The views of a scene show one set of named points, each view turned or mirrored, and shifted as a whole, with a little noise and some points left out.

Scene 1
View 1
q317: [-30  18  13  -1  -6 -10  20   8   5  -9 -16 -19 -28  -3  11  -1 -16   4
  -2  12   4   2 -18   9  21  -6  18   8 -19]
q779: [-28   8  17  -1 -13  -9  13  15  -1  -5   0 -10 -12  -3   9  -1  -1   6
 -10   7  -2   2 -20   8  17 -11  12   7  -8]
q846: [-25  15  11  -6  -9  -1  20   8  -2  -4  -2 -18 -16   7   9   2 -11  -2
  -8   6   1   5 -18   7  22  -6   8   5 -15]
q499: [-30   4  19   0 -13 -14   7  21   0  -5   1  -7  -3 -10   9  -4   6   8
 -14   3  -2   3 -20  10  14 -15  13   6  -3]
q991: [-25  22  10  -5  -6  -1  25   1  -1  -5  -9 -22 -30  11   9   4 -19  -2
  -1  11   4   4 -18   5  26  -2  13   6 -23]
q156: [-28   3  17  -6 -10 -10   7  20  -1  -5   3 -10   4  -7  10  -2   6   1
 -20  -4  -4   4 -20  14  13 -16   7   3  -2]
q805: [-24  14  12  -7  -9   3  20   7  -5  -1   3 -17 -12  11   9   5  -8  -4
 -11   4   1   6 -18   7  21  -7   4   4 -14]
q580: [-27  16  14   2 -13  -3  21   6  -5  -2   0 -13 -26  10   6   2  -9   7
  -1  16   2   3 -18   1  24  -4  13   8 -16]
q407: [-23   4  18  -2 -18   1  12  14 -11   3  18  -7  -1  12   6   4   6   2
 -14   3  -4   5 -19   2  19 -10   1   3  -3]
q868: [-23  22   6 -19   5   1  24   5   4  -8 -14 -30 -15   6  15   5 -22 -14
 -14  -4   4   6 -18  17  21  -5   2   0 -22]
q326: [-24   8   8 -25   6  -4   9  19   8 -10  -9 -24  16 -11  18   2  -4 -19
 -33 -24   0   6 -19  30  10 -18  -4  -5  -8]
q709: [-28  24   8  -7   0  -7  24   3   8 -11 -22 -26 -32   0  13   2 -25  -3
  -3   9   6   2 -17  12  22  -3  16   6 -25]
View 2
q868: [-11 -20   0  10 -20 -25   0  -1   6 -10   7   1   6  -2 -11  14 -17   4
 -21  14  10  -6  12 -11  -5   7  14 -16  -2]
q991: [-11 -19   3  -1  -8 -17  17   6   8 -12  10   8   7   5  -6  10 -19  -1
 -11  19  26 -28   4  -2  -2   6  11   0   6]
q317: [-10 -11  10  -8  -5 -19  14   2   8 -18   7  14   0   7 -10   4 -33  -2
 -12  16  23 -23  14  -4  -1  11   3  -5   2]
q846: [-13 -12   4  -4 -13 -15   7   4   5 -11   9   7   7  -1  -1   8 -11  -5
  -8  13  20 -24   5  -1   6   6   3  -6  -5]
q499: [-13   4  12 -21 -14 -10   1  -1  -5 -16   6  16   2  -5   2  -2 -11 -14
   0   3  15 -21  12   0  17  10 -14 -10 -22]
q779: [-13  -2  10 -14 -12 -12   6   0  -1 -14   9  13   4  -2   1   2 -12 -11
  -3   7  19 -24   8   1  12   8  -8  -5 -14]
q805: [-14 -12   1  -1 -16 -14   5   3   2  -8  10   5   9  -4   1   9  -4  -6
  -9  11  18 -22   3   0   6   4   4  -6  -8]
q326: [-15  -6   5   2 -30 -25 -20 -10  -4 -13   4   4   2 -11  -7   7  -9  -1
 -19   1  -6  11  23 -15   6  10  -1 -31 -25]
q407: [-17  -5   3 -10 -19  -8   0   2  -5  -6  10   7  12 -10  10   6  11 -14
   0   5  18 -27  -3   5  18   2  -5  -5 -20]
q580: [-12 -11   6  -9  -7 -11  17   6   5 -12  11  11   8   2   1   6 -14  -9
  -4  15  28 -34   0   4   7   5   1   3  -1]
q709: [-10 -17   7  -1  -6 -23  16   3  10 -16   8  10   1  10 -13   8 -34   2
 -16  19  22 -21  13  -6  -6  10  11  -5   7]
q156: [-15   2  10 -15 -20 -13  -6  -4  -6 -14   6  12   4  -9   3   0  -6 -12
  -4   1  10 -15  12  -3  17   9 -13 -15 -26]
View 3
q499: [ -9   0  -8   5  19   0 -13  23   3   2  -3  -2  12 -26   2  18 -10   6
  13   6  -2 -10 -10   2  -6  12  -4  -7  -7]
q580: [-16  -6 -17 -12  10  -5 -16  31  -2  -6   1  -5   9  -6  -5  13 -11  21
  22 -15  -3  -8 -10   2  13  -2   2 -16  -6]
q991: [-16  -9 -17 -20   9 -11 -21  29   1 -12   6  -6   9  -1  -4   2  -4  15
  17 -18  -3  -8 -13   5  21 -14   4 -18  -8]
q846: [-12  -7 -11 -10   9  -7 -17  26   1  -6   2  -3  10  -7  -3   6   0   7
  14  -9  -6  -9 -10   3  11  -5   3 -13  -6]
q317: [-16  -4 -16 -20  18  -9 -22  26   4 -11   7  -8   9 -16   1   5 -13  14
  13 -10   3  -9 -19   8  15  -8  -2 -17 -11]
q868: [ -9 -10  -5 -16   6 -16 -25  19   8 -14   8  -2  10  -4   2 -10  17 -12
   0  -6  -8 -11 -13   7  15 -19   3 -14  -6]
q326: [  0  -6   6   4  12 -10 -23  10  11  -6   3   3  14 -22   8  -7  25 -32
 -11  16  -9 -14 -10   7  -6  -5  -1  -4  -3]
q805: [-11  -8 -10  -6   4  -7 -16  27   0  -4   0  -1  11  -3  -3   7   4   6
  15  -9  -9  -9  -5   0   9  -3   4 -12  -3]
q156: [ -6  -3  -3   9  14   0 -14  21   3   2  -3   1  13 -25   3  15   0  -3
   9   9  -4 -11  -7   2  -9  11  -2  -5  -3]
q407: [ -7  -5  -7   9   2   0  -8  30  -4   5  -7   3  14  -6  -6  21   3   8
  19  -4 -12 -10   3  -4  -2  11   3  -8   1]
q709: [-16  -7 -16 -27  17 -14 -27  25   7 -17  11  -8   8 -12   1  -4  -7   9
   9 -13   2  -8 -21  10  22 -19   1 -19 -12]
View 4
q407: [-11 -18   4  18  11 -13   8  -5 -20 -10  10 -12  -6 -12  -6  18  -9  -6
 -19  -8  -1  -8  15  -1   6  10   0   6   7]
q779: [-18 -18   2   4   1 -11 -10  -4 -25  -9   5  -9 -21  -9  -3  17   2  -7
 -17  -9  -4  -5  15  -7   4  11   9   5   3]
q156: [-15 -22   5   0   6 -12  -1   1 -17  -6  -2 -15 -16  -6  -3  12   8 -10
 -21  -9  -1 -10  25 -10   0  15  -1  15   2]
q868: [-11  -4  36 -10 -10  -5  -8 -15 -22 -27 -10 -10 -21  12   6  12   1   7
  -4  -8  -2 -12  12 -12  12  -2  -3  -8  -4]
q326: [ -8 -14  34 -19   2  -6   3  -4  -8 -17 -21 -20 -15  11   5   3  16  -2
 -15  -8   1 -19  33 -17   1   8 -17  14  -7]
q499: [-19 -22  -2   2   3 -12  -8   2 -22  -5   3 -12 -21 -12  -4  14   7 -12
 -20  -9  -3  -4  21  -9  -1  15   6  12   3]
q991: [-18  -6  16   4 -11  -7 -16 -16 -34 -23   5  -2 -26  -1   1  22  -7   4
  -4  -8  -5  -2   0  -6  14  -2  14 -16   3]
q580: [-18 -11   3  11  -5 -10 -14 -11 -33 -16  12  -3 -22  -9  -2  24  -8  -1
 -10  -8  -6   1   3  -4  11   4  16  -9   6]
q317: [-21 -10   8  -3 -13  -7 -23  -9 -33 -17   3  -4 -33  -3   2  20   4  -2
  -9  -8  -7   0   6 -11   6   4  18  -8   2]
q846: [-15 -11  14   4  -4  -8  -8 -11 -27 -19   4  -7 -20  -3   1  19  -3  -1
 -10  -9  -4  -6   8  -6  10   4   7  -5   3]
q709: [-20  -4  20  -8 -18  -5 -26 -14 -34 -23  -2  -3 -35   4   6  18   3   4
  -2  -8  -7  -2   2 -13  11  -2  17 -14  -1]
View 5
q499: [  3 -22 -14   7 -14  12   7  30   7  -9  16  -8  14 -19   1   5 -12  -5
 -18   7 -22  -3  -8  -3  -9  -3   2   2  -8]
q709: [ 10 -25 -18  -4  -1   4  -9   3  32  -5   1  -3   9  -2  -1  -3   2   3
 -38  11 -27 -10  -6  29   2  14   7 -23 -17]
q779: [  5 -23 -17   2 -11  12   3  22  13  -7   9  -5  10 -15   1   5 -11  -7
 -23   7 -19  -5  -7   2  -6   4   3  -1  -8]
q991: [ 12 -24 -23  -7  -5   7  -6   1  29   0  -4   2   3  -7   0   4  -5  -6
 -36   8 -15  -9  -5  19   2  19   7 -14 -13]
q156: [  4 -14 -10   7  -9  13  11  25   0 -10  15 -12  14 -10   3   2 -10  -4
  -9   7 -21  -1  -8  -2  -9  -4   6   6  -8]
q317: [  8 -29 -19  -2  -7   7  -7  14  27  -6   6  -2  11 -11  -1   1  -3  -1
 -37   9 -25  -9  -6  19  -1   9   3 -17 -14]
q805: [ 10 -14 -18  -5  -5   9   3   5  15   0   0  -3   3  -5   4   5 -10  -8
 -20   7 -11  -5  -6   6  -2  14   9   0 -10]
q326: [  7   3   0   8   9   6  12   7  -6 -14  15 -21  15  16   5 -14   0   7
   7   7 -26   0  -6  15  -9  -5  15   3 -16]
q580: [ 11 -26 -24  -8 -10   9  -3   9  26   2  -3   3   2 -14   1  10 -11 -11
 -36   7 -11  -8  -6   8   1  18   5  -7  -9]
q868: [ 12  -7 -12  -4   8   4   0  -8  15  -4   0 -10   7  13   2  -8   2   3
 -17   9 -20  -7  -5  26   0  12  15 -10 -16]
View 6
q779: [-10  -3 -10   6   3  17  -2  -4  20   0  13  -1  -2 -12  -7 -11  33  10
  15 -14   5   4 -11  -9 -10  -1 -13  21   8]
q326: [-11  -7   0   4  -2  25   6  -9  16  29  12  -2 -15 -11 -36  16   2  15
  -1   6   0  -2  11  -5  -8  11 -15  20  -9]
q846: [ -6  -5  -8  12  14  12  -7  -5  16   5   5   3  -3  -1  -5 -12  28  11
   8 -17   7   3  -7 -12   1  -5 -12  19   2]
q868: [ -5 -11  -6  16  23  17  -7  -7  13  22   2   6 -11   2 -20   2  10  13
  -3 -15   7  -3   6 -11  12  -3 -13  20  -9]
q805: [ -6  -3  -4   9  12  10  -8  -7  13   4   3   2  -4   1  -4 -14  26  16
   7 -11   5   3  -7 -12   0  -2 -12  15   1]
q499: [-13   1  -7   1  -9  18   0  -3  23  -2  17  -4  -1 -17  -8 -10  36  10
  19  -9   1   8 -13  -6 -21   5 -14  21  11]
q991: [ -4  -9 -13  18  28  12 -13  -3  15   4   3   7  -3   3   0 -14  29   9
   7 -29  11   1  -7 -13  11 -12 -11  22   2]
q407: [ -8   4   1  -1  -5   7  -4  -9  14  -5   5  -2  -2  -2  -1 -19  32  19
  12   2   1   6 -13 -13 -13   5 -12  10   4]

In a view up to two points have been moved. Name them for each view, in the order of its rows, or write none.
view 1 | q868
view 2 | q317
view 3 | none
view 4 | none
view 5 | q580
view 6 | q499
